The views of a scene show one set of named points, each view turned or mirrored, and shifted as a whole, with a little noise and some points left out.

Scene 1
View 1
<2>: [ -8  15  12 -20   1  -8 -17  29  11  -7  11 -13 -24 -14   1  -1  10  10
  -9 -14 -29  -3  12 -11   7   6]
<70>: [ -8   7   5  -8 -19   1 -45  43  11 -13   1 -18 -23   4   8  42 -23  21
 -22  -7  -6 -13  14  -4 -24  33]
<213>: [  7  21 -15  -6   9 -16 -26  11   3  -6  -9 -24 -15 -17 -17  11 -21  -5
  -3   4  -6  -3   6  21  25  18]
<218>: [-26   1   4 -21   7 -18 -33  14  -4  -6 -10 -37 -25 -21  32  32 -21  21
 -24 -16   5  -3  14 -19 -21   5]
<156>: [-35   7 -14 -23 -14  14 -10  17 -11  -8 -26 -30   0  -1  24  38 -23  18
  -1  -6   5  -4  27  10 -33  -3]
<260>: [ -8  36 -16 -19 -17  13  17  23   3   2  -6   3   6   0 -30  -8  13 -13
  22   5 -31   2  16  31  17  -7]
<154>: [ 10  27 -27   1   9 -13 -30   9   0  -8 -19 -24 -11 -18 -27  20 -34  -9
   4  11   0  -1   8  40  22  24]
<205>: [-24  18   6 -23   5  -5 -29  11  -1 -18 -13 -30 -17   2  27  31 -27   5
 -27 -14   2   2  17  -4 -42  22]
<211>: [-10  37 -27 -11  13  -5 -14  -3  -6 -11 -28 -30   0  -7 -10  17 -39 -21
   3   7   6   5  10  43  -4  16]
<266>: [-12  19  -7 -20 -15  12 -12  30   2  -6 -10 -13  -3  -3  -6  18  -5   8
   8  -1 -16  -3  23  20  -7   5]
<296>: [-19  15   5 -20 -15  12 -18  38   6 -12   0 -15  -9   1   4  19  -2  16
  -5  -6 -23  -1  28   3 -19  10]
<318>: [-22  -1 -14  -5   4 -37 -28 -12  -7   1 -21 -38 -24 -17  24  40 -46   0
 -36  -3  25 -14 -13 -14 -14  11]
<207>: [-11  21  -4 -16 -17  11 -15  34   4  -9  -4 -13  -9   1  -5  17  -4   9
   2  -3 -19  -2  22  13  -8   8]
<306>: [-51  14  -5 -40  -1   9  18   1 -18  -5 -21 -28   5 -10  35  14  -4   6
  -1 -16   1   9  26   0 -38 -26]
<222>: [  7  33  -5  -6  19 -10 -50  18   5 -23 -11 -31 -21  -8  -9  22 -40  -4
 -15   1  -1   5  13  29  -1  44]
<315>: [-18  29  -4 -23   3  17 -27  25  -2 -24 -18 -30  -2   2   9  26 -23  10
  -1  -8  -7  10  33  25 -34  23]
<248>: [-11  25 -18 -13 -27  13  -3  25   4  -1 -14 -10   3   5 -18  18  -8  -2
  13   6 -17  -5  20  32  -1   3]
<161>: [  1  30   4 -16  11  -5 -32  25   8 -19  -1 -19 -19 -11  -6   6 -10   0
  -8  -7 -18   5  17  12   0  25]
<7>: [ -7  32   1 -11   7 -14 -12   3   6  -9  -4 -11 -13   0  -6   3 -10 -18
 -19  -4 -13   1   2   9  -3  15]
<253>: [-12  11   1 -11 -13  -7 -23  27   8  -6  -2 -12 -18  -1   3  24 -10   7
 -15  -4 -13  -9   7  -3 -10  17]
<133>: [ -8  30  -3 -15 -18  14  -9  34  10 -12  -3  -4  -1  11 -13  12  -3   2
   2  -1 -23   1  20  24 -13  18]
<6>: [-41  10  -3 -29   3  -1  -8   4 -10 -12 -23 -38  -7  -3  40  33 -23  10
 -19 -15   8   3  20  -4 -48  -1]
<208>: [ -6   5   8 -19   4 -10 -35  33   6 -11   8 -26 -28 -25   7  12   0  24
  -8 -13 -18  -4  19 -15   6  12]
<92>: [-28  28 -23  -6 -17 -10   9 -13  -3   2 -28  -8   1  25   4  28 -33 -33
 -21   9  11  -5  -5  28 -34  11]
<340>: [-26  31   3 -28  -6   3  17   6   1  -1  -3  -7  -2   3   4  -7  13 -13
  -3  -9 -23   5  10   3 -11 -13]
View 2
<154>: [ 15   5  25  -1 -18 -55 -25 -17  37 -12  -7   8  -9  45   6  -7 -27 -24
  16  10  -2 -16  -3   8  11  -1]
<213>: [ 13   7  22   0 -13 -44 -15  -8  21  -1 -15   1  -9  32   1  -8 -31 -19
  15  -2 -11 -11 -11   9  10  -1]
<6>: [ -7  10 -10  21 -25  -9  32  13  18 -18  18 -37   4 -13  19   7  -9  11
  16  -3 -15 -12  14 -14 -26   4]
<318>: [-31  19  16   6 -34 -17  27  10  10 -17 -26 -29  10  28   5 -17 -29   6
  11  15   7 -18  35 -17   6   4]
<248>: [ 43   9  -1   0  -6 -53  -5  -8  19 -22  15  13 -14   3  22   6 -21 -16
  37 -17 -14  -9 -10   2   4  -5]
<207>: [ 35   9   2   5  -4 -35   1   2   8  -7  17   1  -9  -2  25  -2 -23 -10
  19 -20 -14  -2 -14   8   4  -6]
<253>: [ 11  21  10   0  -6 -28  15  13 -11 -11  -6 -11  -4  12  20 -19 -29   5
  15 -14   0  -2   5  -1  19  -8]
<208>: [  7  14  17   8   0 -18  -1  16   0  16  -1 -15   0  -2   7 -22 -43  -3
  -6 -25  -8   0 -25  12   2  12]
<211>: [ 11  -3   9   7 -29 -50 -13 -22  44 -23   1  -4  -7  35  10  12  -9 -20
  25  14 -15 -19   3  -5  -7  -7]
<161>: [ 16   3  12  14  -9 -31 -15   0  11   7   0 -14  -8  20   6  -5 -18  -7
   5 -11 -20  -2 -27  12   1 -12]
<306>: [ 10  10 -25  19 -25 -17  35  10  28 -10  10 -28  -3 -39  15  29 -19  -7
  30 -15 -31 -17   3 -17 -38  10]
<2>: [ 22  14   8   8   1 -26   0  13  -5  19 -14 -13 -10  -6   3  -4 -36  -8
   5 -29 -21   1 -30   7   5  -5]
<7>: [ 20   7   7   6 -15 -36  -2  -3   7   2 -21 -17 -15  22   2   9 -14 -11
  20  -6 -25  -9 -11  -5   6 -25]
<205>: [ -7   8   1  20 -23  -8  18  12   4 -10  14 -39   4  11  14  -7  -3  14
   4   2 -11  -2   4  -7 -11 -14]
<133>: [ 43   7  -3   7  -2 -42  -6  -1   5 -10  16   0 -14   5  27   3 -14  -8
  26 -20 -21   1 -21   3   4 -19]
<260>: [ 59   7  -4  -4   0 -62  -9 -10  24  -4  -9  18 -26  -7  15  27 -31 -34
  41 -28 -32 -11 -29   0   2 -12]
<296>: [ 26  13  -1  12   0 -26   3  12   2  -7  21  -8  -7 -12  26  -6 -18   0
  13 -26 -14   3 -16   5  -2  -5]
<266>: [ 33   9  -1   5  -6 -41  -3   0  16 -15  18   5 -11  -4  24   3 -24 -12
  22 -20 -14  -5 -13   3   1  -3]
<92>: [ 21  11 -10   3 -26 -38  23  -4  13 -29  -8 -14 -12  13  20  20  -2  -1
  45   3 -17 -15  23 -23   2 -29]
<70>: [  9  17  13  11  -2 -17   7  14 -15 -15  24 -14   0  15  29 -32 -12  16
   3 -15   5  10  -2   9  14 -13]
<340>: [ 37  11 -13   3 -11 -34  15   6  11   3 -17 -14 -15 -20   6  29 -25 -15
  35 -25 -37 -10 -17 -11  -8 -16]
View 3
<253>: [ -4   5  15  16 -14  -4  -5   2  19  -1  -8  -2   2  -6  -6  -6  25   5
   5  -2  -9   6 -13   1  15   8]
<266>: [  1  10  18  28  -5  -7  13   3  13   3  -8  -9   0  -5  22   7  15  17
   0  -3  -5  -7 -17 -18  -8  -2]
<6>: [ 20  23 -18  11  -6 -33 -19  -3  49  -3  17  26  22  13  11 -19  17  17
   2 -12   3  -3  -7 -10  20  22]
<154>: [ -2  -3   7  37  -9 -34  25  29  -6  -6  -4   5 -14 -15 -17  -1   9  -5
  -4  20 -29 -29  -3  -6 -17 -20]
<70>: [ -2  -6  19  25 -16  -3 -13 -12  18  13  -8   7  15 -17  -3  -7  42  -2
   8  14 -18  10  -9  -8  39   5]
<248>: [-10  15  15  33   1  -7  13  11   7   0 -13  -6  -6  -9  23  11  17  21
  -4 -10  -8 -17 -16 -21 -22 -14]
<92>: [-25  31 -10  19  -5 -11 -26  21  33 -12  -3  26  -2   2   6 -13  21  13
 -10 -28 -15 -21   1  -3 -15  -3]
<315>: [ 13  15   8  15  -2 -31  -1  -2  28  12   6  14  25 -10  25  -3  22   9
 -12  16 -15 -13   4 -23   8   6]
<205>: [  9  13  -4   6 -12 -27 -19  -3  41   5  11  23  25   0  -3 -18  25   0
  -5   3 -13  -1   2  -4  26  19]
<213>: [  1  -4  15  26 -13 -25  23  23  -2  -3  -7  -9 -15 -10 -19  -1  11  -3
   0  14 -19 -11  -9   5 -13  -4]
<260>: [ -7  20  28  16   3 -16  38  28   1  -6 -21 -38 -22   0  18  18  -3  19
 -12  -9   1 -19 -17  -8 -51  -8]
<207>: [  0   9  21  21  -5  -6   8   0  16   4 -12 -10   4  -5  19   5  20  13
   0  -3  -4  -1 -15 -14   0   0]
<318>: [  5  -1 -26  28 -22 -31 -20  14  28 -14  18  37  -8   7 -47 -34  19  -4
  17  -3 -19  -7 -11  14  22  11]
<7>: [-15  15  13  -2  -9 -21   1  22  19  -4 -12  -8  -7  -2 -15  -6  14  -2
 -11  -4 -12  -8   2  12 -12  10]
<340>: [ -7  32  13  -5  -2 -14   3  13  31  -9 -11 -21  -4  14  16   1   4  22
  -6 -30   9  -2 -16   2 -24  16]
<211>: [  0  14  -6  28  -2 -44  11  33   9  -7   6  16  -4  -5  -4  -8   4   3
 -14  10 -26 -34   5 -11 -26 -11]
<218>: [ 26   2  -4  12 -18 -27  -7  -5  36   0  13  12  11   6 -20 -23  18   5
  15   2  -1   8 -16   4  35  28]
<222>: [  2  -7  17  18 -11 -38  10  18   7   7   1   6  10 -21 -20  -8  21 -15
 -11  34 -34 -16  12  -1   5  -2]
<306>: [ 23  38 -18   4   0 -32  -7  -1  53  -8  14  10  15  24  28 -13   3  32
   3 -28  19  -7 -21 -12  -7  24]
<208>: [ 17  -6  26   9 -20 -18  16  -5  15   8  -6 -23   0   2 -15  -4  18   4
  16  13   2  19 -24   6  23  22]
<133>: [-12  16  27  19   0  -6   7   3  15   7 -15 -13   5 -11  26  10  23  13
 -12  -4 -10  -6  -6 -16 -11  -5]
<161>: [  4   4  28   5  -9 -29  16  12  13   6 -11 -15   4  -8  -6  -1  15  -3
  -6  20 -14  -3  -1   1   1  12]
<156>: [ 20  18 -11  33  -5 -20  -5  -5  32  -2  10  20  14   5  25 -10  19  23
   8  -8  -1  -8 -21 -25  12   3]
View 4
<2>: [-15 -10 -20  14 -36  -8   4  26  -5   7   0  -1  -4  -2  19 -10 -23  27
  23 -10 -23  -8   4  -5   0  -8]
<318>: [ 18  -9 -40   8  -7   9 -24  17  41  24 -35  12   4 -26  31 -35 -15  10
  49  23  29   3 -17   1  51  -1]
<218>: [  0   3 -33  16 -14  18  -7  31   7  22 -17   9   1 -17  37 -20 -11  19
  34  23   8   5  -5  21  32 -23]
<156>: [  6  12 -10   6   4  33 -16  22  12   7  -1  17  26 -15  14 -29  16  10
   4   6   5  11 -12  32  16  -5]
<205>: [ -9  -4 -27  -1   6  24 -12  10  13  21 -13  -3   7 -34  24 -14  -4  14
  19  19  -4  13 -15  22  35 -27]
<315>: [-13   7  -6  13  11  35 -17   8  10  14   3  -9  29 -28  -3 -14  13  13
  -5   5 -11  -5   2  25  25  -2]
<70>: [-13  -4  -7  -9 -29  10 -18   9  10   5 -22   2 -17 -21  10 -14  -6  12
   0   8  -6 -20 -26  29  26 -33]
<340>: [ -2 -12 -26   4  -4   0   8  20   7   4  15   8  23  -6  17 -22  -7  20
  20 -26 -28  27  -3 -15 -18   7]
<7>: [ -8 -23 -29  -1  -7  -7  -5   4  22   9  -3 -10   7 -18   7 -18 -22  19
  27 -16 -19   1  -2 -23  10   2]
<92>: [ 13 -15 -24 -22  16   9 -18  -6  37   3  -6   9  22 -28  10 -35   1   5
  16 -15  -4  30 -23  -9  12   8]
<253>: [ -5 -10 -14  -1 -24   1 -12  15  12   5 -12   4  -5 -13  15 -18 -11  16
  15  -5 -10  -5 -12   6  13 -11]
<306>: [ 10  10 -27  11  19  29   4  28  -4  14  15  17  42 -12  36 -28  11  16
  21   0  -9  47   0  15  -2  -4]
<296>: [-13  -3  -6   2 -19  11  -6  17   0   3   0   0   6 -10   8 -13  -1  17
  -2 -10 -21  -4  -6  17   0 -18]
<6>: [  5   3 -30   4  16  32  -4  19   8  22  -5  11  22 -24  32 -26   7  13
  22  16  -1  32 -12  26  24 -19]
<213>: [ -4 -13 -18  20 -24   0 -18   9  27  11  -9  -9  10 -14  -9 -19 -20  19
  24 -11  -4 -29  10 -14  21  18]
<211>: [  0 -12 -21  16  13  20 -23  -3  40  18  -4 -15  34 -29 -19 -24  -3  11
  19  -8   0 -10   9 -14  31  26]
<260>: [ -6 -12  -6   8 -17  -4  -7  14  15 -10  21  -2  31   1 -16 -20  -5  16
   2 -46 -33  -4   9 -27 -28  32]
<222>: [-17 -18 -19  14 -10  13 -21  -8  29  21 -17 -27   5 -33 -11  -6 -14  16
  15   8  -4 -34   5  -5  46  -3]
<133>: [-12 -10  -2  -8 -12   6 -10   3  11  -3   7  -4  13 -14  -5 -13   2  15
  -6 -23 -26  -6  -6   2  -4   0]
View 5
<222>: [  0  23 -34  13  25 -29 -25  -6  -1   9  35  14   7  42  13  16 -29  29
  16 -22  -6 -20   6 -14  -6 -29]
<92>: [-12  21  10   6  13 -12  -9  11  30   3  -2  -5   7   7  -8  23 -14 -11
  13   3   2  24  -6   5  20 -25]
<133>: [-13   2   5  -5  -2 -26  -3   0   9  -2   7  12 -21  26  21  12 -21   1
  25 -17 -22  10 -22 -12 -11 -17]
<340>: [-18  16  21 -11   0 -18   9   1  16  11 -12  14 -26  12   0  -1 -21 -28
  17 -36 -21  23  10   4   8 -13]
<6>: [ 11   4 -14  21  -2  -7  -3  -8  14  13   8  14  23 -19  -5  19 -44  -1
  -2 -26 -17  26   5   3  44   4]
<306>: [ -2   3  12  14 -18 -10   3 -16  15   6  -2  19  -2 -23   0  14 -39 -28
   0 -39 -21  43  14  14  39   3]
<260>: [-36  14  33 -10  -8 -24   2   1  12 -11   1  10 -48  33  21   7 -10 -21
  31 -31 -19  16   3   6 -33 -27]
<2>: [ -3  15  -6 -15  10 -21  13   6  -2  23   3  34 -21  22   6 -14 -26   5
  17 -48 -32   0   3  -8 -15   1]
<161>: [ -4  14 -18   0  14 -28  -7  -4  -2  11  18  23 -13  35  15   4 -29  10
  16 -38 -20  -8   4 -14  -6 -18]
<296>: [  2  -2  -5  -1  -6 -22   4   0   6   2   8  22 -11  12  16   3 -33   7
  17 -26 -32  11 -21 -12  -3   1]
<315>: [  0  -4 -14  17  -6 -24 -14 -16  -1  -1  22  12   4  15  24  22 -41   6
  11 -22 -17  11 -14 -14  20 -14]
<156>: [  4   1   1  24 -17  -8  -7  -4  17 -10  14  12   9 -15   7  22 -37   8
   8 -20 -20  27 -10   6  15   5]
<266>: [ -9   4   7   4  -9 -18  -2   2   8 -10  14  14 -18  16  18  13 -24   4
  20 -26 -26  10 -13  -4 -17  -8]
<218>: [ 17  18 -28  15  12  -7  -2   0   8  21  14  30  19  -9 -11   2 -41  21
  -1 -41 -26   6   8   0  15  13]
<205>: [ 16   8 -29  13  12 -15  -8  -4   9  19  13  17  21   0  -2  13 -39  14
   0 -20 -15   9  -6 -12  33  -4]
<154>: [-19  30  -9  24  19 -21 -29  -2  11  -9  38   7  -9  38  12  20 -14  26
  22 -25   2 -13  19   5 -32 -32]
<248>: [-21   8  19   6  -9 -21  -7   1  15 -18  12   6 -25  19  20  18 -19   0
  27 -14 -12  16 -15   3 -23 -19]
<253>: [  1  13 -10  -1  14 -14   1  12  12  11   9  22  -3  14  -1   2 -25  18
  17 -22 -23   4 -10  -9  -7   0]
<211>: [-21  23  -3  25  11 -23 -30 -11  10  -8  28  -1  -3  28  11  29 -20   5
  14 -17   8   7  22   7  -1 -34]
<207>: [ -6   1   3  -1  -7 -21  -1   4   7  -5  11  18 -19  19  16   9 -27   5
  22 -22 -25   9 -16  -8 -14  -6]
<208>: [  8  13 -21  -2   8 -16   7   5  -3  18  18  38 -11  16   5 -10 -36  22
  13 -55 -36  -8   4 -10 -20  14]
<70>: [ 16   5 -26   3  10 -17  -1  14  10   9  20  23  11   9   5   6 -37  39
  13 -10 -31  -5 -31 -22  -4   7]

In a view up to two points have been moved. Name them for each view, in the order of its rows, or write -.
view 1: <92>
view 2: <253>
view 3: <260>
view 4: <315>
view 5: -

Scene 2
View 1
<138>: [ 13 -17  16 -29  -3 -13   1   7  17   4 -19   2  -8  -2  -5  18 -17  -4
 -13  19  10   2   1 -10  -2   0]
<245>: [  9  -6   5 -36  -4 -17   8   3   9  18 -24 -20 -21   1   4  27 -22 -19
  11  13  10 -16   2  14  -1  15]
<106>: [ 14  -3   7 -17 -22   4   3   8  25   3 -15  15  12 -12 -14   1 -14 -13
   2  -3  10   1   7  -2 -13 -10]
<124>: [ 17 -22   3  -2  -2  -8  10   6   9  16 -27 -11   2  -6 -11  13  -8  -7
  -2  11  15  -6   3  -2  -8  -6]
<235>: [ 15  -5   4 -18 -14   0  14  16  12  22 -26  -7   4  -5  -4  10 -22  -6
   0   6  11 -10   0  -1  -6   8]
<85>: [ 22 -31   7 -29  10  11   3  27   3 -11 -31  -1  -6  -8 -17  13 -30  20
  -1  19  18  -9   3 -28  12  11]
<206>: [  5   6  12 -39 -15  -6  -9   5  15  -5 -13  14 -12 -19  -1   6   1 -21
   7  10  15   1   7  -2 -13   5]
<49>: [ 18 -20   6   5  -1   0  13  17   4  21 -33 -10   8 -12 -12   7  -2   8
 -17  18  17  -2  -3 -17 -13  -2]
<212>: [ 16  -8   2  -6 -14   1   9   8  11  16 -24   0   8 -13 -12   4  -5 -12
   2   6  14  -6   4  -1 -15  -5]
<119>: [  7 -10  13 -10  -7 -22   2  -5  13  20 -19  -6  -6  -9  -1  15   8 -22
 -11  17  14   3  -1   5 -19  -7]
<86>: [ 19 -21   3   3 -22 -10  25  -2  34  31 -17 -13  17  12 -16  21 -40 -17
  -3  -7  -3  -9   7  20  -7 -20]
<43>: [  8  -5  10 -34  -7 -18   0  -3  14   9 -16  -4 -18  -6   2  19  -9 -25
   6  13  11  -4   4   8  -7   5]
<122>: [ 11   5   0 -16 -12   5  13  19  -1  26 -32  -8   0 -18  -1   2  -4  -7
   5  12  18 -12  -3  -3 -14  14]
<190>: [  9   6   6 -15 -15  -9  18  10  10  37 -26 -14  -1  -7   2  11 -10 -16
  -5  11  13  -7  -3   8 -15  10]
<146>: [ 11 -12   9 -24  -8 -18   3  -2  16  13 -19 -10 -11  -2  -3  21 -10 -20
   1  13  10  -5   4   9  -7   1]
<13>: [ 18 -32  10 -16   5  -4  -2  15  10  -6 -27   2  -3  -9 -16  12 -12   7
 -10  19  16  -1   2 -22   0  -5]
View 2
<138>: [ 11 -17 -18  -7  15  -4 -18   9   1   3  -1   2 -12 -16  -6  -2   1  -7
  -3  -3   0 -20   2  13  20 -14]
<190>: [ 20  -5  -9  -4  -3   4 -18  14   9   6  -4  17   3   6  -7 -14  -5 -13
  -1  -4  28 -12  11 -14  17  -6]
<212>: [ 17   2   1  -5   3  -7 -20  11   3  -1   2  -1  -8  10 -17  -7   2  -2
   0   4   1 -13  16 -10  10 -11]
<119>: [ 23 -11 -24   0  -3  -4 -16  22  -1  -3 -11  11  -7   3 -10   5  -5   7
  11   6   8 -19   9   0  10   2]
<106>: [  9   1   7 -10   4  -1 -20  -3 -13   1  -3  -9 -15   1 -24  -1   9  -5
   3   9  -2 -24  18  -5  11 -21]
<124>: [ 22  -1  -8   3  10 -12 -22  22  10   4   2   2  -2  -1  -7  -6   3   0
   0  -6  -6 -10   9  -7   9  -9]
<206>: [ 10 -15  -7 -14  -6   5  -4   1  -2  -7   2   0 -25   3 -29  -3  -2  -2
   5  17  11 -26   4  15  27 -17]
<86>: [ 14  10  11  16  -3  -1 -27  10 -14  17 -21   8  16 -26  -5   3  17  -4
   5 -24   2 -13  16 -24  -7 -17]
<43>: [ 14 -17 -14   0 -10   6  -4  11   6  -3  -7  13  -9  -9 -19  -3   0   1
   4   1  12 -22  -2  11  20 -12]
<122>: [ 21   2   0 -11   7  -3 -22  12  10   1   7   3  -5  20 -14 -15  -4 -12
  -4   4  13 -10  15 -15  16  -8]
<85>: [  5  -5   4 -11  33 -12 -20   9  25   5  25 -13 -14 -13 -11 -21  11 -15
 -22 -11 -19 -11  -2  13  24 -30]
<245>: [ 14 -16  -8   5 -12  10   0  16  21   4  -2  20   1 -18 -14 -13   1  -5
  -4 -15  18 -15 -10   6  24 -15]
<49>: [ 25   1 -11  -8  28 -18 -35  22  11   5   9  -3  -3  11   1 -11  -4  -9
  -8  -2  -6  -6  17 -13   9  -4]
<235>: [ 12  -2   3  -5   6   0 -19   8   8   9   2   5   0  -3 -12 -14   3 -16
  -7  -8  13 -12  10 -10  16 -16]
<146>: [ 17 -13 -13   3  -7   2 -10  17   7   1  -6  12  -5 -11 -13  -2  -1   2
   5  -4   9 -17   0   5  16  -9]
View 3
<86>: [-16   3  -3  29   9   5   8 -12  -5  17   5  -4  -3  -9  -9  29   2  -5
   3 -23  43  -2   5   9  -6  22]
<206>: [ -5   5  -1  25   3   8 -14  -8   6  29  -4  30 -29 -14 -11  -4  -1  39
 -16 -23  14 -54 -20 -27  15  18]
<106>: [ -3   1   5  22  -4   6  -7  -7   3  19   8  14 -32 -20 -21   9  -3  23
 -13 -30  29 -26 -15 -20   3  29]
<138>: [ -4  17   9  19   4   9  -9  -1   8  19   6  29   1 -11 -10   7  -7  35
 -18 -25  14 -40   0  -6   0  16]
<212>: [  0   4   8  19  -4  12 -16 -15   0  13  -3  23 -21 -11 -17   5  -8  23
  -6 -17  24 -15  -9 -13   8  30]
<13>: [ -7  16  23   4  -1  15 -15  -3  14   3  13  34   0 -11 -21   4 -19  37
 -23 -23  15 -30   3 -13   0  23]
<190>: [  6  13   0  35  -3  11 -16 -21  -9  24 -22  19 -10  -2  -4  -1  -1  28
   4  -6  18 -17  -3  -2   2  21]
<49>: [ 10  15  20   8 -10  17 -24 -14  -1   1  -3  32  -1  -9 -20   0 -19  29
  -9 -15  16  -2   3   0   0  35]
<119>: [ -7   1  -6  19   5   9 -23 -10  -5  23 -14  37  -1 -13  -3   3   0  20
   0 -25   9 -31 -10   3  14  28]
<43>: [-14   5  -3  26  11   9  -8 -11   2  27 -11  27  -9  -4  -2   4   2  28
  -6 -15  15 -49  -7 -13  13  11]
<124>: [ -8   7  10  12   2  14 -16 -14   3   7  -4  28  -2  -7 -14   7 -11  19
  -5 -14  20 -14   0  -3   7  28]
<245>: [-16  13   2  34  16  10  -2 -20   3  27 -15  22   1  10   1   3  -1  31
   0   2  18 -41   4  -9   9   2]
View 4
<206>: [-13  -1  -6  15   7   1 -12  25 -13 -35   1   2   2   6   7   1  -1   1
   3  16   7   2  12   4   2 -18]
<124>: [-13  -1  14  -9  20  22  -3  13 -15  -3  20   7  -9   7  -5 -15 -12  -1
   5  19   0   4 -18  -3   6  -4]
<86>: [-26 -14  14 -20  20  21   7  14 -19 -11  25   3   9   1 -13 -36 -36 -12
 -11  39  -2   7 -33  33   9  10]
<49>: [ -8   6  19  -2  21  18   0  12 -25  11  29   8  -2  15   0 -21  -3   5
  10  13  -7   2 -27 -21   6  -7]
<122>: [ -6   1   9   6  19  18   0   7 -21  -9   4  11  10  10   1 -14   6   3
  -7  13  -7  -4 -17  -9   7 -12]
<119>: [-13   0   6  -5  16  10  -1  17  -6  -5   8  10  -9   8   1   0 -15   0
   3  15  13  -2  -5   6  -6 -14]
<146>: [-17  -7  10  -9  22  16  -1  13  -4 -10  12   3 -15   9  -3 -10  -6  -5
  -6  15   9  -6  -8  15  -8  -9]
<138>: [-17  -1   9   4  14   1 -12  26 -16 -11  29  -5 -16  13   3 -15  -7   0
   9  18   4  -1  -4   8  -6 -13]
<245>: [-19 -13  10 -10  24  17  -4  11  -2 -26   9  -4 -21   6  -7 -12   8 -11
 -19  11  10 -12  -1  25 -10  -9]
<190>: [-12  -7   9  -3  23  12   7   5 -11  -5   4   9   8  11   2 -15   0  -3
 -19  14   0 -14 -20  10  -6 -14]
<235>: [-15  -5  12   1  20  13  -4  11 -19 -15  18   0   4  10  -2 -25   4  -3
 -10  18  -9  -6 -18   8   3  -5]
<13>: [-12   5  16   2  14  13 -18  27 -24  -8  38  -4 -21  13  -1 -17  -2   3
  22  16  -3   9  -7 -12   3  -6]
<85>: [-14   3  21   7  18  14 -27  24 -28 -21  47 -18 -28  14  -5 -29  22  -1
  16   9 -15   6  -5 -13   3  -3]
<212>: [-11   0   8   0  15  18  -3  14 -22 -14  10  10   7   4  -3 -14  -8   1
   1  21  -3   6 -14  -5  13  -4]

In a view up to two points have been moved. Name them for each view, in the order of its rows, or write -.
view 1: <122>
view 2: <85>
view 3: -
view 4: <119>, <146>
